Points on a hilly landscape, in no order, each with its height.
A ball rolls from a point to the lowest of its 6 nearest points, and stops where none of them is lower. Distance is the straight distance between rows; heights are no part of it.
Q578: [-43  -4  -4  39  43   0   7  -4  18 -14   1   9  42  -2 -16 -22   6   4
  -1  -1]  h=30.4
Q955: [-12  53   4  26  36 -33 -21 -28 -24 -21 -56  11  22 -16   0 -11  16 -31
   2   0]  h=29.5
Q832: [  5  53  17  21  22  66  -3   7  53  10 -17  -1  33   3  39  -5  14 -22
  27  -8]  h=25.7
Q220: [ 25  52  34  20  16  50   3  11  30  -2 -15 -19  21   7  46 -17  23 -25
  17  -5]  h=27.7
Q841: [ 32  36   7 -26 -32 -27  21   3   3  26  28 -16 -29  11   9  39 -20  21
  18  18]  h=44.1
Q137: [  7 -37  44  -9  10  47  -6  30   9  -4 -12  -9  -6  18  43 -11  11  14
   8  14]  h=16.2
Q114: [ 27  23 -29   4 -44  -1   2  -9   4  20  33 -23  -3   8  -2  22 -26  29
   0  16]  h=38.6
Q459: [  6 -19  10  32  58  18 -11 -21  44   4   8  14  -5  -6 -11 -24 -15 -18
 -25  -6]  h=31.1
Q712: [ -8  46 -33 -64 -36  -9   0 -38  18  21   8  21   8 -22 -59   6  22  14
  -9   4]  h=41.3
Q290: [ 14  30  16 -37 -29 -26  28   9   6  29  24 -15 -29  16  16  35 -20  17
  26  11]  h=47.1
Q976: [  7  15  22 -47 -30 -29  35   5  17  25  17  -9 -29  21  23  31 -19  15
  34   6]  h=49.2
Q579: [ 21 -12 -31   7 -65 -23   1  -9  20 -12  11 -12 -26 -25 -18  28  31  -1
   6 -33]  h=45.2
Q959: [-11  30   8   5  40 -30 -20 -23 -28 -35 -56  11  15 -18  -4 -19   8 -18
   6  27]  h=17.9
Q780: [ -2   1  22 -48 -29 -23  38   6  29  25  11  -6 -27  26  26  26 -13  16
  43   2]  h=50.4
Q730: [-14  35 -36 -69 -26 -13  -5 -29  16  20   1  31   7 -22 -59  12  11  16
   0   5]  h=42.6
Q987: [-20  57  -8  38  31 -24 -28 -38  -9  -1 -56  18  28 -15   4  -7  14 -31
  -7 -17]  h=39.0
Q600: [ 13 -16 -10  12 -26 -11  24  10 -44 -44 -16   7  -6   2 -17  -3  11  13
   8  12]  h=33.0
Q53: [  4  22  17 -40 -32 -25  31  12  -1  35  19 -15 -21  23  27  31 -16   6
  25  -6]  h=49.4
Q426: [-33  10 -13  27   6   7  11 -13 -11 -29 -12  -3  50   3  -1 -28  12   6
  -5  13]  h=33.1
Q62: [ 15 -26  50 -12  29  23 -15  31  -5   3  -8 -17 -19  10  34  -5   5  -6
   0   7]  h=20.9
Q182: [  1 -41 -27   3 -38   4   9   1 -11 -36 -13  19 -18   2 -18  10   3  29
  12  11]  h=33.7
Q369: [-21 -15   9 -30 -16  23  -1  16  -4  47  17 -18  -1  20  40   8 -15   0
  -8 -15]  h=39.5
Q745: [  3 -36  44 -17  27  29 -15  28  -3   6  -8 -13 -17  12  36  -4   3  -1
   1   7]  h=19.9
Q557: [-29  22  17  44  59 -24   3   7  11 -17 -25  30  19  -7 -18  -2  22  -5
   4 -14]  h=22.6
Q256: [-12 -42  27 -21  -3  39 -12  22   4  23   0 -11  -4  20  45  -3   1   9
  -5  -4]  h=16.9
Q149: [  5   4  -4  38   6 -21  18  18 -23  -9  26 -18  26   5 -23 -16 -12  -3
  15   0]  h=15.8
Q43: [ 31  33  18   9  29  57 -26 -25  37   1 -25 -15   5   8  36 -22  -2 -26
  -2   3]  h=31.7
Q6: [  5  -5   7  29  23 -24   2  25 -17  10  35 -25  16   3 -17  -9 -24 -12
  14  -6]  h=5.4
Q86: [-19   1  -8  47  23  -6   8   2   4   3  26 -14  40   0 -11 -27  -3 -11
 -14 -12]  h=24.4
Q350: [ -9 -26  20 -16  31  -2 -20  26  -7  28  22 -19  -5  10  10   3 -32  -3
  11   4]  h=22.7
Q20: [-17  -4   7 -28 -28  12   8  16  -7  51  20 -20  -2  24  42  14 -14  -1
  -1 -19]  h=47.8
Q41: [ 27 -11  17  20  53  35 -23 -29  42   1  -6   5 -16   2   3 -25 -21 -22
 -21  -2]  h=35.3
Q266: [-18  23 -31 -58 -51 -15  23 -25  16  14   8  16  -2 -19 -36   5  33 -17
  -1 -28]  h=36.3
Q978: [ -3  11   7  -7  36 -25 -26 -28 -34 -36 -50  16   5 -24  -8 -23  -3 -12
 -10  40]  h=38.2
Q208: [-12 -10 -19 -49 -16 -27  -7  13 -35   5 -14  41 -21 -23 -36  22   7  -7
  -1 -13]  h=29.0
Q939: [  8 -27  43 -13  34  11 -20  30 -10  12   5 -17 -20   7  25  -1  -6 -11
  -3   0]  h=21.0
Q522: [ 32  17  16   9  38  52 -28 -28  37   1 -19 -10  -6   7  24 -23 -11 -27
 -10   1]  h=34.0
Q586: [-14 -25 -20 -45 -22 -17   1   6 -29 -11 -16  38 -28 -15 -29  21  14   0
  -1  -8]  h=28.8
Q65: [ 12  16  18 -52 -26 -21  30  -5  38  14  21  -4 -32  14  15  36 -16  34
  24  28]  h=49.0
Q733: [-28 -14   0  42  47   4  -1  -5  32   2  18  10  30  -7 -15 -22  -3  -6
 -15 -10]  h=30.3
Q946: [-17  41  11  20  44 -35 -15 -18 -22 -31 -52  12  22 -12  -3 -13  18 -21
  10  11]  h=26.5
Q399: [  0 -15   3   7  22 -21  -4  23 -10  15  33 -22   8   7 -20   1 -41   6
  27   9]  h=20.7
Q953: [-11  -3  -5 -18  24  -3 -27 -25 -37 -35 -43  18  11 -21  -4 -26  -1  -3
 -23  42]  h=52.2
Q667: [ 13 -21 -14  21 -22 -11  17  10 -28 -40  -6   3  -2   9 -25  -1  -2  23
  24  16]  h=42.4
Q308: [ 24  36  13   8  35  62 -26 -18  43   1 -30 -11   9   9  31 -14  -4 -20
  11   6]  h=27.4
Q570: [  0   8  19 -36 -33 -22  34  23   2  36  13 -13 -20  27  36  26 -10   1
  28 -18]  h=50.7
Q410: [  4  -7   6  36  36   4  -8  -1  10  18  32 -16  15  -9  -2 -25 -11 -29
 -31 -24]  h=40.7
Q794: [-17  13 -29 -64 -14 -26 -11  -1  -8  21  -7  41  -8 -22 -58  23   1   4
  11   1]  h=50.8
Q704: [-21   6 -10 -10  13   7 -14 -27 -29 -37 -40  10  24  -9  -1 -28   7   4
 -17  35]  h=40.8
Q309: [-19 -32  17 -23 -10  33  -6  21  -3  36   7 -16  -1  20  47   2  -2   3
  -9 -12]  h=28.7
Q319: [  1 -39 -19  -6 -33  -6  11   3 -25 -39 -18  25 -25   0 -21   7  10  21
  12   7]  h=30.2
Q755: [ 25  27  15 -37 -27 -29  26   3  16  18  26 -12 -31  10  11  41 -18  27
  23  22]  h=46.7
Q864: [-22  47  10  49  46 -24  -7  -3  -4 -11 -42  26  21 -11  -6   2  34 -16
  -4 -24]  h=24.5
Q180: [ 32   1  58   3  26  32  -6  25   1 -15 -17 -22 -12  10  42 -13  22 -12
   9   7]  h=32.5
Q831: [-10  -9 -14 -19   6   7 -27 -27 -42 -21 -32  20  10 -21  -5 -22   1  -3
 -39  36]  h=42.3
Q359: [  9 -28 -23  17 -26  -4  12   5 -14 -35   0   5  -5   7 -26   2  -9  31
  23  23]  h=58.1
Q998: [ 20 -18  48  -7  34  17 -20  28 -10   5  -4 -22 -23   7  32  -4   6 -15
  -5  -2]  h=22.4
Q986: [ 35  21  56  10  20  37   5  30  11 -19 -17 -19   2  11  39 -17  26 -10
  22   8]  h=47.7
Q700: [ -6 -33 -20 -20 -29 -11   8   8 -30 -28 -23  34 -28  -7 -19  12  16  10
   1  -2]  h=22.0
Q460: [-20 -20 -42 -34 -58  -2   8 -21  16  -2  -4  19 -14 -17 -21  12  24  -3
  -5 -32]  h=34.1
Q837: [-10 -39 -25 -23 -34  -4   6   5 -17 -28 -19  34 -27  -8 -20  15  14  13
   4  -3]  h=25.6
Q34: [  2  -8 -15 -22 -27 -14  -4   5 -64 -11 -17  24 -11 -19  -7   2  19 -15
 -35  -3]  h=23.1
Q46: [-28  22 -39 -63 -43 -10  13 -29  15  20   3  24  -1 -21 -38   7  23  -6
  -4 -18]  h=36.8
Q825: [  3  36  10   8  38 -38 -24 -30 -33 -30 -54  11  10 -24  -7 -24   2 -28
  -3  24]  h=25.5
Q134: [-15  13 -13  29 -15   2  21  -6 -34 -31 -11  -7  40   6  -3 -29  13   5
  -8  12]  h=27.5
Q988: [ -5 -38  38 -22  20  30 -15  28  -1  15  -3 -11 -13  14  37  -2  -2   3
  -2   4]  h=17.0
Q816: [-27 -25 -29 -53 -32  -8   1  -1  -8  -3 -16  40 -20 -18 -31  20  14   4
   0 -13]  h=32.2
Q382: [  9  -3 -11  29 -20 -14  27  11 -40 -39  -2  -5  12   7 -18 -12   4  11
  16  12]  h=26.0
Q736: [ -3  -4  24 -41 -32 -26  36  20  16  28  10 -11 -25  31  33  28 -11   6
  42 -15]  h=51.2
Q204: [-11  -6  12 -26 -32   7  16  22  -9  47  16 -22  -3  25  46  15  -5  -6
   6 -25]  h=46.8
Q581: [-14   1 -23 -57 -18 -31  -8   9 -29  12 -10  41 -15 -24 -44  23   6  -2
   5  -5]  h=37.1
Q377: [-11 -41 -38 -15 -44   5   4  -7  -2 -24 -15  25 -21  -6 -19  13  13  21
   1  -4]  h=31.0
Q38: [ 39  20 -30  16 -55  -7   3  -9   5   6  29 -19 -15  -1  -8  29 -11  28
  -4  10]  h=37.5
Q749: [ 43  22  -5  -3 -41 -29   1   2  17   4  30 -15 -37  -6  -9  45  -5  31
   8  16]  h=43.1
Q163: [  3 -11 -14   7   4  -7  -4  10  -6   8  28 -15  10  11 -23   2 -44  25
  27  23]  h=37.7
Q146: [ 21  50  23  15  20  62 -10  -4  38  -2 -24 -17  21   8  43 -13  15 -24
  13  -2]  h=17.2
Q804: [ 39  34 -10  -2 -42 -21  11  -2   5  17  35 -22 -22   2   0  38 -17  27
   5  15]  h=39.8
Q689: [-14  28  19  59  55 -21   7   9  12 -11 -21  38   7  -8 -15   5  24 -13
  -7 -27]  h=12.4
Q224: [ 13 -15  21  40  66   5  -5 -10  42  -6  -1  32 -17  -4 -18 -16 -12 -16
 -13 -12]  h=30.5
Q510: [-29 -11   5  42  59  -3   2  -1  34 -10   2  25  23  -9 -22 -16   3   0
  -7 -10]  h=29.9
Q511: [ 34  38  31  12  21  51 -13  -6  21  -2 -20 -26   6   7  43 -23  16 -25
  -2  -2]  h=34.7
Q92: [ 12 -23 -33  18 -31   4   4  -3   3 -20   9  -1  -1   8 -24   4 -21  38
  19  28]  h=53.1
Q315: [  3   9  -8  38 -12 -16  25  11 -33 -26   7 -13  28   7 -19 -18   1   3
  11   5]  h=20.6
Q27: [ 18 -21  55 -10  25  30  -9  32  -2  -8 -13 -18 -17  15  40  -7  12  -2
   4  10]  h=21.4
Q763: [ 34  -9 -22   8 -56 -34  -9  -1  25 -13  14 -17 -34 -25 -18  41  29   9
  13 -17]  h=45.9
Q472: [-18 -36 -29 -39 -31  -5   3   0 -13 -15 -22  39 -26 -14 -25  17  14   9
   1 -11]  h=28.1
Q731: [ -4   0 -18 -15 -21   4  -9 -14 -58 -16 -22  16   9 -14   3 -14  16  -7
 -47  12]  h=26.9
Q665: [-18 -16   2  39  48   9  -6  -9  32   7  22   5  20  -6 -10 -25  -7 -13
 -26 -13]  h=32.1
Q809: [  5 -14 -23  12 -10  -3   1   3   0  -2  23 -11   9  12 -21   4 -39  32
  29  29]  h=50.6
Q536: [-20 -15   0 -25   6  12 -14  13  -4  42  25 -21   6  17  17   8 -36   6
   5   5]  h=28.4
Q562: [ 38  29  48  11  21  39  -6  11   6  -6 -18 -26  -3   5  42 -17  22 -21
  -3  -4]  h=45.1
Q229: [ -1 -15  25 -31 -35 -22  34  29  14  31   4 -11 -21  29  38  23  -1   2
  38 -25]  h=51.8
Q594: [ -4  -3  19 -54 -34 -18  38  -9  47  20  13  -7 -23  24  25  23 -14  22
  38  14]  h=51.6
Q604: [ -8 -28  19 -12 -32  26  11  23  -3  37  10 -18  -4  26  54   0   9   3
  -4 -28]  h=31.5
Q243: [-13   6 -17   2 -15   9   4 -17 -44 -31 -29   6  23   0   7 -26  16   2
 -26  19]  h=39.2
Q743: [-25  18 -36 -73 -27 -13  -4 -19   9  20   0  39   0 -20 -51  16  10   7
   3  -2]  h=42.5
Q847: [-43   7 -10  24  31   1   8 -11   1 -27 -22   8  48  -1  -9 -24  13   9
   5  17]  h=37.0
Q871: [ -4  -2  17 -57 -38 -16  39 -21  57  21  16  -9 -18  24  30  20 -14  26
  30  14]  h=53.9
Q167: [ 10 -13 -34  -7 -64 -24   7 -13  22 -11   6  -8 -25 -24 -20  23  36  -9
   5 -42]  h=43.9
Q768: [ -1 -25 -14 -25 -26 -15   4  13 -45 -25 -23  32 -27 -13 -18  12  18   0
  -4  -6]  h=24.8
Q515: [  6 -21 -44   6 -68  -7   2 -18  20 -11   5   1 -18 -17 -13  18  27   4
  -7 -29]  h=38.9
Q75: [-16   4   2 -29 -26   7   7  11  -8  50  26 -23   1  20  34  15 -20   1
   0 -14]  h=45.4
Q774: [-20  20 -35 -68 -19 -22 -10 -15   2  21  -6  38  -2 -21 -56  19   3   8
   9   3]  h=47.6
Q589: [  7  14 -24  -6 -28   6  -2  -7  -1  29  37 -22   7  13  -3  13 -38  26
   6  20]  h=39.9
Q284: [-23  -1  18  46  63 -12   6   4  27 -15 -10  34   9  -9 -23  -7  11  -4
  -2 -14]  h=27.6
Q162: [  1  -8 -13 -26 -25 -24  -1   8 -60 -11 -18  31 -19 -19 -15  12  19 -13
 -23 -10]  h=22.8
Q396: [  5 -17  24   6  37 -18 -15  30 -15  20  28 -26  -4  -1   1   0 -21 -21
   1  -8]  h=16.5
Q729: [-45   6   0  28  44  -4   3  -4   9 -24 -20  13  41  -2 -12 -18  13   6
  11  10]  h=36.2
Q354: [ 49  16 -16  12 -50 -25  -1   0  16  -2  30 -18 -32 -14 -10  42   2  27
   4   6]  h=40.2
Q672: [ 24  -3 -40  20 -53   7  -1 -13  10   1  22 -11  -5   2 -13  14 -15  38
   1  16]  h=36.0
Q528: [-23 -26  11 -28  -1  25 -11  17  -3  43  14 -16  -2  19  38   6 -16   0
  -6  -7]  h=28.6
Q835: [-29   9  -4  -5  24  -2 -14 -25 -23 -40 -42   9  25  -6  -5 -26   6   3
  -2  37]  h=12.7
Q505: [ 24  -3  12  23  45  35 -24 -24  29  10   9 -11  -9  -2  15 -27 -13 -27
 -35  -9]  h=41.4
Q735: [ 32  -6 -40  21 -64  -8   0 -12  17  -9  18 -11 -20 -13 -13  25  14  17
  -6 -12]  h=37.2
Q676: [-13  -7  -1  44  34   3  -2  -3  17  13  30 -10  30  -7  -9 -25  -6 -17
 -26 -17]  h=30.6
Q819: [ 23 -18  56   0  20  42   2  32  12 -18 -15 -13  -3  17  39 -16  17   8
  20  17]  h=30.8
Q524: [-14  -7  -9 -19   1   6 -11   7  -1  42  32 -20  10  16   8  12 -42  13
   9   7]  h=34.6
Q851: [ -5 -17  15  39  63   7  -4  -9  43  -3   8  26  -1  -6 -20 -19 -10 -10
 -15 -11]  h=29.2
Q443: [ -9   1 -20 -50 -17 -33 -10  12 -38  12 -10  42 -15 -29 -40  24   6  -8
   0 -10]  h=31.2
Q432: [ -3 -42  35 -13   1  46  -7  25   7  10  -6 -12  -5  18  46  -8   8  14
  -1   1]  h=7.6
Q496: [  9  -6 -11  10 -28  -8  20   3 -54 -41 -18  10  -3   2  -9 -10  19   5
  -4   8]  h=31.3
Q178: [-11 -17   1 -14  17  -1 -14  18  -4  31  31 -18   5  11  -2   8 -44   8
  19  14]  h=28.0
Q358: [ 10 -20 -24  17 -19  -2   4   7  -5 -17  16  -7   7  13 -27   2 -30  35
  29  28]  h=62.7
Q938: [ -9 -23  10 -12  28  -6 -16  23  -6  26  27 -18   1   8   0   5 -39   3
  17  10]  h=23.8
Q920: [ 28  -6  40  11  35   9 -18  13  -8  13  10 -26 -17   0  25 -12  -2 -32
 -24 -13]  h=25.0
Q211: [-11  56  -3  31  31 -31 -26 -40 -21  -8 -56  10  27 -17  -1 -15   9 -38
  -5  -6]  h=32.9
Q322: [ 34   4  27  15  32  22 -22  -3   2  13   6 -26 -14  -1  26 -20   0 -34
 -34 -12]  h=33.8
Q241: [  3 -12   9  34  44  14 -15 -11  23  15  23  -8   7  -7  -2 -28 -12 -23
 -35 -18]  h=38.0
Q25: [-23  -3 -42 -45 -55  -8  15 -23  18   4  -1  18  -8 -19 -25  11  30 -14
  -4 -34]  h=34.9
Q764: [ -9 -35  31 -23  27  16 -23  25  -6  22   9 -15 -15  13  25   3 -15  -1
   1   1]  h=22.5
Q967: [-27   7 -14  43  13  -3  18  -2  -4  -8  15 -12  49   2 -13 -26   4  -2
  -5  -4]  h=23.6
Q206: [ -5   9  22  53  63 -14  10   5  24 -12 -12  44  -3  -5 -24  -2  12  -9
 -10 -22]  h=22.1
Q61: [-37  -2   4  41  57  -8   2   2  23 -15  -7  24  30  -5 -20 -15  10   2
   2  -5]  h=31.8
Q933: [-34  -6 -38 -60 -41  -5   5 -17   9   8  -8  34  -9 -18 -32  14  16  -1
   0 -17]  h=35.9
Q754: [ -1  -4 -18 -24 -27 -16 -11   2 -62  -1 -13  26  -5 -26 -12   1  12 -19
 -43  -7]  h=23.0
Q609: [ 37  20  39  11  26  33 -17  -1   4   2 -11 -29  -8   2  41 -19  12 -31
 -20  -4]  h=38.7
Q981: [  5  27   0 -27 -33  -9  17   6 -11  45  32 -24  -8  19  25  25 -27   7
   8  -1]  h=44.7
Q299: [  6  13  20 -52 -27 -23  34   2  29  20  19  -7 -30  19  17  32 -19  23
  34  16]  h=49.3
Q607: [ 30  37  49  19  19  38  14  26  20 -12 -12 -21  14   8  40 -16  28 -15
  25   4]  h=41.0
Q490: [-36  20  12  33  54 -22   0   2   5 -28 -32  22  28  -6 -15  -7  19  -4
  14   0]  h=29.6
Q495: [ 14   5  26  49  64  -3  12  -3  30 -11  -5  45 -15  -3 -23 -10   3 -16
 -15 -20]  h=28.9
Q81: [ -4   5 -20 -39 -17 -32 -11  13 -54  17  -6  35 -12 -30 -39  18   8 -15
 -16 -14]  h=24.3
Q56: [  0  -7 -34 -16 -66 -24  11 -15  22  -9   5  -4 -20 -26 -22  16  39 -16
   5 -43]  h=40.1
Q776: [ 45   2 -22  16 -53 -28  -5   0  21 -10  21 -16 -36 -20 -13  42  17  23
   6  -3]  h=42.1
Q952: [ 15  20  17 -48 -26 -25  28  -3  27  17  22  -9 -33  15  14  40 -15  28
  27  23]  h=48.2
Q565: [-12  13 -15  38  -7  -6  22   2 -26 -25   5 -16  41   8 -11 -26   9   0
   1   3]  h=22.2
Q677: [-22 -30  16 -29  12  20 -18  20  -2  36  18 -16  -4  13  26   7 -25   3
   0   2]  h=12.0
Q537: [ 41   0  22  26  60  20  -9 -21  39  -7 -16  25 -30   4 -13 -20 -26 -30
   1  -5]  h=37.8
Q356: [-40   5 -13  34  30   1   8  -8   5 -21  -4   3  50   2 -11 -26   8   4
   0   6]  h=32.0
Q683: [-40  16   2  18  44 -13  -6  -9  -6 -32 -39  14  31  -6  -9 -16  15   4
  16  17]  h=38.5
Q141: [  7 -35  47 -14  18  36 -12  27   3  -3 -12 -13 -14  16  41  -7   8   6
   5  11]  h=16.6
Q759: [-11   3 -17  -9 -12  11  -8 -22 -52 -27 -28  11  18 -10   3 -22  13  -2
 -41  23]  h=35.0
Q899: [  4   6 -11  20 -26  -6  26   2 -44 -39 -14  -2  17   5 -10 -18  18   6
  -2   7]  h=28.2
Q862: [-38   8 -14  34  19   5  11  -8  -2 -19  -4  -3  52   3  -9 -29   8   5
  -2   8]  h=29.1
Q39: [ 28  38  -6 -13 -39 -18  13   0  -2  28  35 -23 -15   9   7  32 -23  21
   5  11]  h=40.9
Q734: [ -4 -40  28  -5 -18  49   2  23   8  18   0 -11   1  24  53  -9  13  15
  -7 -10]  h=16.4
Q24: [ -8 -20   6  38  54  13  -7 -10  39   6  18  12  10  -6 -12 -24 -11 -13
 -25 -13]  h=30.9
Q280: [  3  -6 -27   5 -17   5  -4  -3   1  13  28 -16   9  12 -15   8 -41  33
  19  27]  h=43.5
Q752: [-27  37  14  37  49 -29  -8  -3  -6 -23 -42  21  22 -10 -10   1  26 -15
  11  -9]  h=30.7
Q488: [  0  -1 -16 -34 -22 -25 -10  12 -58   6 -12  32 -13 -27 -24  16  13 -17
 -27 -13]  h=21.2
Q718: [-11 -12  18  43  63  -4   4  -3  37  -9   1  31   4  -6 -22 -15  -1  -7
 -12 -13]  h=27.9
Q603: [-40  11  -8  12  28   2  -4 -16 -10 -35 -35   7  41   0  -4 -26  11   7
   3  29]  h=41.6
Q259: [  5  -6  -8  30   2 -22  18  19 -23 -13  20 -16  16   8 -27  -9 -19   9
  27  12]  h=24.2
Q133: [-26  20   6   3  41 -17 -15 -16 -20 -37 -49  11  24  -8  -5 -18  11  -5
  10  27]  h=30.1
Q810: [  2   5 -10  11 -27  -4  18  -1 -53 -38 -21   2  10  -2  -2 -14  21   2
 -15   8]  h=31.6
Q521: [-27  12 -13  39   6   3  19  -6 -11 -20   3  -9  51   4  -8 -30   7   4
  -6   2]  h=26.2
Q795: [ 23  33 -15  -8 -39  -9  11   1  -5  30  36 -24  -7  10   8  26 -28  20
   4  15]  h=40.0
Q375: [ 11 -16 -36  17 -35   7  -1 -10   4 -10  17  -6   2  11 -20   7 -27  40
  13  27]  h=45.3
Q721: [ 14 -13  23  13  36 -12 -13  25 -14  20  31 -26  -6  -1   1  -7 -15 -26
  -9 -15]  h=19.3
Q632: [ 36  25 -24   9 -49 -10   5  -6   3  13  34 -22 -14   2  -3  28 -20  29
  -2  12]  h=38.1
Q451: [ 10  47  14  10  31  66 -17  -3  51   3 -30  -3  23   9  36  -2   2 -22
  30   1]  h=26.8
Q381: [-26 -15 -42 -44 -51   0   9 -19  13   2  -3  27 -11 -17 -25  14  22  -5
  -5 -28]  h=33.9
Q888: [-22  52   3  40  39 -31 -18 -19 -13 -11 -51  19  27 -12  -1  -1  26 -27
   0 -17]  h=31.9
Q508: [ 34  -3  17  17  56  32 -21 -28  43  -2 -16   7 -22   5   1 -23 -27 -22
  -4   3]  h=36.9
Q886: [ 17  -7  14  25  40  17 -21 -11  16  20  20 -18   2  -6  11 -22  -9 -29
 -39 -15]  h=44.0
Q531: [  4  -4 -10 -15 -29 -10   5   1 -60 -23 -22  20 -13 -13  -6  -2  19  -8
 -29  -3]  h=23.9
Q424: [ 13  -7 -33  13 -31   4  -3  -9   6   3  27 -13   7  11 -16  11 -36  39
  12  27]  h=40.5
Q313: [ -4 -36 -45  -8 -59   5   3 -17  13 -11  -3  18 -17 -10 -16  14  17  12
  -4 -17]  h=34.8
Q820: [-39  11   9  35  56 -17   2   1  15 -24 -23  22  27  -5 -14 -10  18   0
  13   0]  h=29.8
Q355: [  4 -37 -34   7 -42   9   4  -9   3 -30  -5  12 -10   1 -22   9  -3  33
   7  12]  h=7.1
Q592: [ -7  -6   0  42  33  -1  -5   0  12  16  35 -14  23  -6  -5 -24  -9 -22
 -28 -19]  h=34.4
Q307: [ 17 -21 -44  18 -59   9  -1 -15  11 -14  11  -1  -6   2 -16  15  -5  34
  -5   8]  h=32.6
Q686: [  5 -12  -6  17   3 -17   6  18 -11  -4  25 -16  11  11 -27  -1 -35  20
  32  21]  h=39.4
Q656: [  7 -17   9  29  50  21 -16 -18  36  11  14   4  -1  -5  -4 -26 -15 -20
 -33 -12]  h=33.5
Q83: [-14   8  -7  45  11  -9  15   7 -11  -3  24 -19  42   2 -14 -22   1 -10
  -2  -6]  h=21.1
Q150: [ -7 -37  25 -10 -17  43  -1  23   4  24   3 -13   1  23  53  -6  10  11
  -6  -7]  h=17.8
Q627: [-10   3 -17 -15 -14   7  -6   1  -3  40  34 -23  11  18   7  11 -41  16
   8  12]  h=37.6
Q482: [ 29  -8  19  23  61  24 -13 -24  43  -5  -8  17 -21   3  -4 -23 -25 -23
 -12  -2]  h=34.3
Q659: [-16 -36  25 -29  17  24 -18  23  -1  29  10 -13  -8  16  31   3 -12   4
  -1   0]  h=22.9
Q91: [ -1   0 -16  -6 -26   4   5 -10 -58 -28 -25  10   7  -8   3 -15  20  -7
 -36  10]  h=27.8
Q166: [-31   9 -14   9  12  12   1 -20 -22 -35 -30   2  40  -1  -2 -30  15   9
  -9  27]  h=46.5
Q985: [ 41  24   6 -20 -30 -28   8   4  23   5  29 -11 -39  -4  -4  50  -8  36
  14  26]  h=46.6
Q129: [-15 -12  13 -22 -30  16  12  21  -7  44  14 -18  -3  22  47  10  -3  -1
  -4 -27]  h=41.5
Q630: [-32  30  10  25  47 -27  -9  -7 -11 -31 -47  15  24  -8  -8  -9  18 -10
  18   8]  h=32.4
Q849: [  0   7  -9  39  -1 -19  23  13 -27 -17  21 -18  30   9 -20 -17  -3  -1
  14   3]  h=18.3
Q442: [ 20  15  16 -46 -27 -21  21  -6  39  11  25  -4 -35   5   9  41 -12  38
  19  32]  h=49.1
Q999: [ 29   1  17  16  47  44 -28 -26  37   3 -10  -4 -11   1  15 -26 -19 -27
 -22   0]  h=38.4
Q385: [ -9  -7  17 -23 -35   4  21  24  -7  40  12 -18 -10  28  49  13   2  -4
   4 -32]  h=42.7
Q328: [ 17 -18  46  -8  36   6 -20  28 -11  11   4 -23 -22   5  25  -1  -2 -21
  -8  -7]  h=20.8
Q471: [-25  -9 -26 -60 -18 -20  -3   2 -16   9 -13  46 -19 -23 -40  22   6  -3
   6  -6]  h=38.8
Q503: [-19  -3  -6 -28 -11  11  -6   7  -4  46  29 -22   7  18  20  11 -34   7
   4   1]  h=36.4
Q650: [ 13  56  20  24  19  59   5  15  50   4 -12  -6  34   2  42  -8  19 -23
  26 -11]  h=25.1
Q507: [  8  -8  17  25  31 -15  -7  18 -11  19  37 -27   4  -3  -2 -13 -15 -28
 -15 -21]  h=22.3
Q597: [-17 -37 -39 -27 -50   7   6 -15   6 -15 -13  27 -19 -12 -19  14  17  11
  -3 -16]  h=32.3
Q9: [ 36   1  50   2  29  21 -16  21  -7  -2 -10 -25 -18   5  38 -12  14 -22
 -11  -3]  h=27.0
Q666: [ 34   3  41   7  30  19 -19  11  -6   6   0 -29 -19   1  30 -15   6 -31
 -20 -10]  h=27.2
Q827: [ 35  31   6 -19 -35 -27  13   4  13  14  29 -15 -32   5   0  43 -17  29
  15  21]  h=43.3
Q169: [ 22 -16 -47  17 -60   7   1 -16  15 -14  14  -3 -12  -2 -11  17   3  30
  -6   0]  h=33.6
Q420: [ 33  11  14   8  46  49 -29 -30  43  -4 -28  -1 -11   7  16 -20 -19 -26
   2   6]  h=34.5
Q363: [ -2  11 -12  33 -18  -8  23  -1 -39 -34  -2 -11  30   6  -9 -25  12   3
   1   7]  h=24.0
Q96: [  5  -5   9  34  30 -11  -5  13  -3  19  38 -23  13  -5  -6 -18 -13 -28
 -17 -22]  h=29.3
Q112: [-34   6   9  40  58 -13   5   7  18 -19 -18  27  22  -8 -18  -9  18   1
   6  -4]  h=28.3
Q226: [-15   0 -38 -35 -60 -17  17 -22  17   2   4  10 -11 -23 -26  12  34 -19
  -1 -40]  h=35.8
Q450: [-24  10 -16  20  -6  10  12 -16 -28 -31 -18  -1  44   2   1 -30  14   8
 -11  17]  h=36.1
Q638: [ -1  -9 -20  -1  -7   3  -4   1   1  21  35 -18  13  15 -11   5 -45  26
  20  24]  h=43.0
Q936: [ -3   2  21 -29 -36 -15  29  23  -2  37  12 -14 -17  27  37  22  -5  -4
  24 -26]  h=48.9
Q769: [ -4  12 -12 -21 -22   3   2   1  -4  46  34 -24   5  19  18  14 -36  12
   3   6]  h=40.3
Q823: [ 43   7  -5  -2 -39 -31  -8   3  29  -7  25 -16 -40 -15 -10  50   7  33
  10  15]  h=44.6
Q980: [ 19  -6  21  23  34  -1 -17   8  -6  22  26 -26  -4  -6  11 -15  -9 -32
 -29 -20]  h=29.4
Q941: [ -7  -6 -21 -20  -9   8 -20 -21 -51 -13 -21  20  10 -22  -1 -17   3  -8
 -52  19]  h=29.7
Q860: [-34  -5 -12  43  32   0   4  -4  16  -4  13   2  45  -2 -13 -25   3  -1
  -9  -7]  h=27.3
Q765: [ 38  -6 -31  15 -60 -23  -2  -5  19 -11  18 -15 -31 -19 -15  34  21  16
   1 -13]  h=40.6
Q154: [-26 -35 -37 -38 -42  -2   1 -13   4  -9 -15  33 -20 -14 -24  18  15   8
   0 -16]  h=31.4
Q756: [ 34  22  24  10  31  48 -25 -18  23   4 -15 -25  -6   2  35 -23   3 -31
 -23  -5]  h=40.4
Q415: [ -2   3  -1  42  21 -17   8  12  -9   9  36 -23  30  -4 -15 -21 -11 -18
  -5 -15]  h=17.6
Q890: [  3   2  24  50  65  -9  10   3  32 -12  -5  42  -7  -5 -24  -8   3 -15
 -11 -20]  h=26.1
Q77: [ -4  -6 -27 -23 -17  -4 -22 -12 -58   0 -14  26   8 -28  -7  -7   9 -17
 -55   6]  h=24.7
Q351: [  8 -33 -43  11 -51   9   2 -14   7 -23  -1   8 -11   1 -19  12  -1  31
   0   7]  h=25.4
Q631: [  9 -24  33  -6  39  -4 -19  28 -12  19  16 -22 -18   4  14  -1 -15 -17
  -4  -7]  h=19.2
Q255: [  4 -24 -13 -10 -30 -13  13  11 -43 -36 -25  25 -24  -7 -16   6  16   8
   1   1]  h=25.9

Where does a ball stop that starts at each point below?
Q241: Q689
Q46: Q700
Q827: Q355
Q780: Q355
Q570: Q432
Q712: Q700
Q736: Q432
Q229: Q432
Q356: Q6
Q53: Q355
Q39: Q355
Q226: Q700

Call two points neighbours if one is among the 6 nearest of the other. Go from one point of each pair to the other, from neighbour to neighbour, staying as low as possible. Name the highest point that can't be avoided.
Q677 / Q959: Q752
Q146 / Q700: Q41
Q677 / Q700: Q496
Q689 / Q6: Q733
Q488 / Q700: Q768
Q959 / Q835: Q133
Q6 / Q432: Q62
Q677 / Q432: Q764
